Points on a hilly landscape, in no order, each with its height.
A climber steps from a point to whichever of its 2 nearest points has the largest rise for the distance, and stops where none of them is higher. Distance is the straight distance between rows; heights are no part of it.
j798 (h 9.1): 0,-36,0,-12,31,-21,4,32,-19,3,13,19,-11,-24,-12,25,-29,22,-21,-10
j649 (h 31.1): 5,4,-13,37,-7,-8,10,-13,-10,-2,-35,9,-2,2,-41,-28,7,-22,19,18
j100 (h 48.1): 26,-2,-7,13,50,-18,30,7,-22,3,-16,22,-9,-8,15,45,17,-20,-16,3
j387 (h 8.0): -26,-9,-36,30,-22,30,18,-14,29,1,1,5,46,26,-4,1,1,24,13,-2
j927 (h 33.1): -2,-23,-14,-4,8,24,35,-24,-11,-10,-32,-8,-11,25,12,16,-13,-18,-24,-29
j258 (h 44.9): 6,-14,15,0,-39,-2,3,9,3,-6,19,18,-9,-4,1,-11,-33,-15,-17,-18
j467 (h 53.7): -18,-12,-11,-39,0,-16,-5,5,-4,0,25,6,3,10,-17,-5,27,-11,44,10
j919 (h 72.6): -6,-15,-5,-46,22,6,-36,-14,-16,-18,-16,-38,-26,-17,-7,-2,-8,26,-12,-20
j120 (h 26.5): -24,5,18,20,-9,5,-37,18,58,-21,-10,-34,12,-6,-6,-49,22,-4,-1,24
j138 (h 25.3): 12,-23,-10,47,-16,-21,24,10,-2,14,-39,5,4,24,-27,9,18,-14,-16,10
j389 (h 13.7): -30,20,10,39,-19,29,13,-18,45,-5,-21,-12,18,-2,-20,17,42,-30,19,34
j610 (h 29.0): -5,-13,29,-33,4,17,8,28,2,21,-19,5,-30,19,27,-18,-7,-10,-35,-36
j669 (h 19.3): 2,-14,-12,27,-22,28,-17,1,30,-2,20,0,7,-20,2,12,10,17,32,43
j291 (h 14.2): 11,-42,9,4,-19,-24,6,21,20,-10,3,-17,-8,30,-2,46,-45,-17,-40,-3
j952 (h 21.9): 12,16,-9,23,-4,10,11,-9,16,4,37,25,29,-28,6,29,21,-1,21,23
j335 (h 55.8): 17,17,21,17,-22,23,-15,-14,13,-4,-6,15,-10,-42,-6,-1,-3,-33,10,25
j877 (h 40.6): 10,24,-1,6,1,-19,16,6,-52,22,5,32,3,-6,-18,-26,5,8,33,9
j582 (h 26.0): 10,-17,-20,18,2,-11,14,-23,-42,-7,-27,3,-19,-15,-43,8,6,-10,15,5
j147 (h 18.3): -16,-29,-5,-36,26,-7,4,-11,-11,-34,-8,-12,-18,-22,-46,34,-45,3,-19,-18
j19 (h 44.6): -6,-16,13,-47,-7,19,-3,16,-4,28,18,2,-20,-15,6,32,42,6,19,1
j501 (h 26.6): 10,-9,-28,-8,34,31,9,-33,-27,-21,-35,-25,-20,15,22,-3,-32,13,-20,-27
j371 (h 57.9): -28,-9,4,-36,-14,27,-5,4,3,6,25,25,16,-14,-7,-19,-20,16,12,-26
j567 (h 18.5): 16,-12,10,3,-32,-14,-6,-9,-7,-9,-7,-30,-47,-2,-11,15,17,-18,-7,6
j811 (h 10.8): -27,-15,-23,34,-14,30,15,-11,36,4,-31,-7,28,17,-22,10,39,11,11,12
j744 (h 50.2): 25,7,17,3,-14,9,2,-8,-24,-2,-1,34,-22,-26,1,-3,-38,-29,-2,-8
j673 (h 14.8): -19,-30,-8,-20,-1,-3,-15,-27,-6,-37,-9,4,-2,-24,-47,-7,-20,-25,5,-18
j237 (h 15.8): 13,5,20,6,-45,-19,-38,-13,1,-32,10,-29,-33,-13,-9,-17,2,-23,15,16
j368 (h 63.9): 20,-25,-22,-9,27,-44,9,9,-12,-23,31,-4,-3,23,11,8,-34,-14,-3,8
j699 (h 17.0): 8,13,11,31,-54,-20,30,13,5,17,18,-1,16,65,21,8,4,-11,4,2
j382 (h 48.7): 4,-30,-35,14,13,-14,22,0,1,-17,0,14,24,31,-3,-16,-33,-10,-11,-10
j953 (h 26.1): -8,-8,-19,-6,29,11,-18,-32,16,-43,-3,-12,22,-38,-3,8,2,2,-19,-23
j254 (h 27.0): -27,52,4,-25,-20,7,2,-22,-7,12,46,-7,23,6,6,-2,24,15,37,-4
j230 (h 17.1): 4,-22,2,15,-28,-17,2,-2,41,-25,-1,-13,1,21,5,23,-1,-39,-33,-9
j345 (h 21.5): 19,-7,5,43,-29,-9,24,18,9,29,-7,12,22,20,3,42,35,-6,-13,12
j476 (h 57.8): -47,26,20,-19,-10,-7,0,13,17,18,0,19,18,1,-41,-36,12,-2,-7,-24
j891 (h 7.0): -4,-36,3,15,-4,-23,27,25,-23,16,19,29,20,-16,-15,22,-1,20,-13,-15
j487 (h 31.5): 13,-15,-25,29,10,-13,-2,-11,14,-23,6,-10,12,-15,-4,11,10,5,-13,7
j992 (h 13.9): -24,35,-9,15,-38,-25,19,-1,-3,14,31,0,17,59,-9,-22,-5,1,31,9
j176 (h 34.3): 7,11,16,-23,21,13,-19,23,-10,22,-36,10,-34,1,13,-36,13,7,-12,-15
j897 (h 31.2): -28,58,33,0,-34,17,34,-4,11,41,22,19,12,15,12,14,6,-13,-15,-17
j122 (h 20.1): 3,9,4,32,-44,-20,21,-5,24,-12,-9,-4,5,41,-2,-10,6,-37,-13,-10
j297 (h 30.4): 3,-45,-1,-44,15,-26,9,27,-12,13,25,-23,-19,31,17,38,8,5,6,12
j225 (h 69.9): 1,-4,-24,12,55,-14,-8,-24,-24,-37,-46,4,-2,-25,-26,-3,-12,-5,-14,-16
j386 (h 31.9): -30,6,-3,47,-21,12,-15,10,52,-10,-9,-19,19,21,-18,-42,5,6,16,35
j972 (h 34.7): -14,22,26,0,-14,31,59,0,-12,37,8,25,19,31,37,-6,-24,-9,-2,-24
j20 (h 63.0): 17,-12,13,-20,6,-19,-48,14,-4,-8,27,-16,-25,-49,-9,10,-7,27,-6,13
j331 (h 83.2): -1,-19,-29,0,30,-14,-9,18,-7,-3,15,29,27,-8,-16,-30,-9,22,17,4
j738 (h 66.7): 4,14,8,-33,36,6,-37,-14,-33,-16,-27,-10,-13,-29,31,-6,-3,19,-14,-39
j581 (h 56.4): 6,-11,11,-5,6,6,-63,4,-2,-7,-2,-19,-3,-60,-8,-25,-2,28,10,27
j948 (h 30.5): 35,-12,-14,27,8,8,-18,17,3,19,-33,-4,-32,4,3,-30,-8,10,-2,38
j834 (h 22.0): -9,-4,15,-21,9,15,-40,9,54,-14,-12,-29,-9,-13,8,-20,29,-15,-10,7
j631 (h 15.4): -15,27,9,28,-49,32,13,-33,36,-12,14,3,16,-8,0,27,18,-21,12,5
j671 (h 54.5): -20,33,24,-7,32,-9,-12,16,17,4,-27,38,16,-23,-18,-38,14,-13,-20,-29
j524 (h 39.8): 4,-1,5,-28,35,27,4,10,-11,25,-22,18,-23,-10,14,19,31,-1,3,-3
j827 (h 56.3): 21,10,-15,8,73,-11,3,-2,-14,-24,-34,1,-17,-16,9,35,-11,1,-26,-7
j488 (h 50.6): -27,-38,8,-37,-28,25,-5,15,7,13,10,1,-9,-3,-7,8,4,13,-3,-22
j767 (h 36.1): 6,32,4,22,1,-25,-1,5,-17,20,-11,29,-1,-4,-42,-38,4,-20,39,43
j273 (h 18.9): 0,13,5,7,-22,-1,28,7,18,23,26,-2,31,27,29,45,48,1,5,3
j201 (h 29.1): -11,75,29,-11,-19,3,5,-16,-8,25,25,-2,4,-7,11,0,35,-5,8,-7
j184 (h 20.2): 22,-15,-16,1,12,7,10,-13,-26,-18,4,-35,-19,18,35,-4,-52,28,-28,-18
j96 (h 59.4): 17,28,-16,7,14,22,-9,-8,34,-8,13,0,29,6,45,-22,-1,4,-9,-3
j124 (h 64.5): -16,-19,-11,-28,18,-29,-27,10,5,-18,20,3,16,-15,-26,-21,15,4,15,-7
j300 (h 20.3): 8,-4,24,-14,-13,-4,22,15,11,12,31,-6,8,10,48,32,20,-7,-24,-23
j422 (h 39.5): -7,-35,1,-5,20,-17,41,-8,-13,-25,0,-2,6,21,6,18,-36,-24,-32,-37
j862 (h 5.1): -8,-60,11,0,-11,-36,31,26,-23,13,21,4,31,23,-14,53,-2,-8,-6,-11
j36 (h 70.8): 31,3,14,-16,25,-4,-28,27,-9,10,22,30,-22,-40,23,9,-16,5,0,16
j976 (h 11.5): 8,-41,-5,-7,11,-17,6,27,9,-10,24,4,-3,-1,-7,33,-72,15,-33,3
j762 (h 83.0): 27,-12,-10,-22,14,-13,-18,10,-10,-4,28,11,-16,-3,13,3,-21,-12,19,22
j796 (h 24.1): 17,25,-9,17,30,24,-8,-14,-22,13,-52,-8,-8,-16,6,-22,39,20,7,4
j506 (h 21.7): 4,-14,-19,-6,33,18,-19,-20,2,-35,-8,-10,-4,-40,-13,25,-53,26,-27,-11
j474 (h 9.4): -17,54,1,-18,-13,13,-1,-35,0,2,-10,-4,-1,28,-8,-23,7,-37,43,17
j879 (h 46.1): -4,4,8,-24,-16,-16,16,19,-30,24,34,19,1,16,-3,-14,5,4,37,4
j996 (h 24.0): 25,6,27,-6,-5,12,17,9,1,4,6,-4,-21,12,60,6,-18,-16,-45,-28
j42 (h 26.4): 12,-13,0,-46,38,-34,0,4,-25,-8,-3,-29,-42,13,-3,31,18,-15,2,8
j667 (h 35.8): 0,-32,15,-33,55,-24,31,26,-11,4,7,-20,-12,19,19,52,-22,12,-26,-7
j850 (h 29.5): 9,7,-8,-12,16,25,-10,19,-29,36,-25,5,-21,5,12,-36,17,41,14,3
j911 (h 41.5): 14,-22,19,-4,38,-10,46,12,-23,13,-4,7,-9,12,38,52,-9,-13,-26,-13
j66 (h 24.4): -20,16,-7,-8,-13,3,4,-5,6,3,52,7,38,-23,-1,19,35,27,28,-1
j525 (h 68.9): 3,59,15,-14,8,28,-21,-5,17,11,0,20,21,-5,35,-38,-17,3,-4,-14
j69 (h 61.0): -5,48,21,13,4,8,-1,-2,28,11,-6,25,15,-22,-12,-13,16,-25,-5,5
j177 (h 11.4): -41,66,1,-13,-23,3,-1,-22,-14,33,14,-2,0,45,-13,-36,-16,-7,28,7
j211 (h 78.3): 9,35,20,-17,18,17,-36,-16,0,-10,-24,14,10,-40,28,-19,0,0,-9,-22
j538 (h 63.3): -7,-5,-22,17,14,-2,-3,34,19,27,-1,16,26,14,-9,-37,9,38,1,10
j526 (h 21.6): 15,-9,-8,-15,18,-36,25,-18,-24,-31,5,-49,-25,14,-5,44,-10,-1,-20,-9
j657 (h 25.8): 9,-35,-19,-15,4,9,7,7,-2,5,17,-23,-9,19,29,31,-3,22,-8,4
j135 (h 21.8): 4,-32,-13,13,-17,-23,-5,-16,-22,-15,-4,-29,-34,-18,-46,33,11,0,14,25
j472 (h 39.7): -22,-7,-7,17,-30,35,-9,4,38,11,-30,3,-10,31,-22,-35,-13,-11,30,34
j683 (h 17.4): -15,28,13,51,-64,-23,4,-2,30,-8,12,-13,14,28,-12,-14,21,4,-5,2
j833 (h 39.6): -2,10,-2,6,-34,28,23,-11,-3,7,2,18,5,27,10,-24,-34,-12,6,-16
j909 (h 43.5): 17,26,-5,-8,9,-4,-43,-41,-27,-18,-28,-28,19,-32,11,-26,24,6,43,29
j431 (h 15.1): 3,0,5,55,-55,-16,-4,13,9,7,8,-6,-5,10,-22,-10,17,15,20,31
j329 (h 20.0): 28,18,-15,25,19,-6,9,-25,-42,-6,-26,-16,-11,-15,11,2,38,11,-4,-6
j689 (h 19.9): 11,-23,-31,5,21,13,-4,9,-4,-4,14,-8,9,3,30,-14,-25,48,-19,-14
j572 (h 37.7): 10,-31,-19,15,16,1,-12,15,28,-1,-18,-2,-7,5,-8,0,-5,0,-17,22
j997 (h 16.6): 15,-2,-2,-2,4,-17,19,-15,-41,-10,-4,-34,-22,2,16,3,25,11,-22,-27
j980 (h 49.8): -14,10,-8,4,8,14,-18,13,18,18,-21,18,8,12,-23,-61,-13,6,20,23
j353 (h 65.2): -31,35,21,-36,-7,15,-27,1,2,22,14,29,17,-22,-21,-36,-13,5,23,-5
j266 (h 49.7): 28,24,9,8,17,-19,-54,-12,-27,-10,-13,-2,19,-53,13,-30,5,28,20,24
j515 (h 16.9): -7,4,-1,10,-47,51,-10,-14,46,-9,23,6,9,-1,24,18,-12,-3,17,10

For each start below, name the point where the climber stops.
j345 => j331
j631 => j69
j897 => j69
j567 => j331
j184 => j762

Call two points neighbours if one is among the 2 nearest of the other. Go from one point of each pair to the other, from neighbour to neighbour, staying as high as possible. Name the lowest point that can't be avoided.
j353 / j572 => j850
j69 / j353 => j671
j211 / j919 => j738
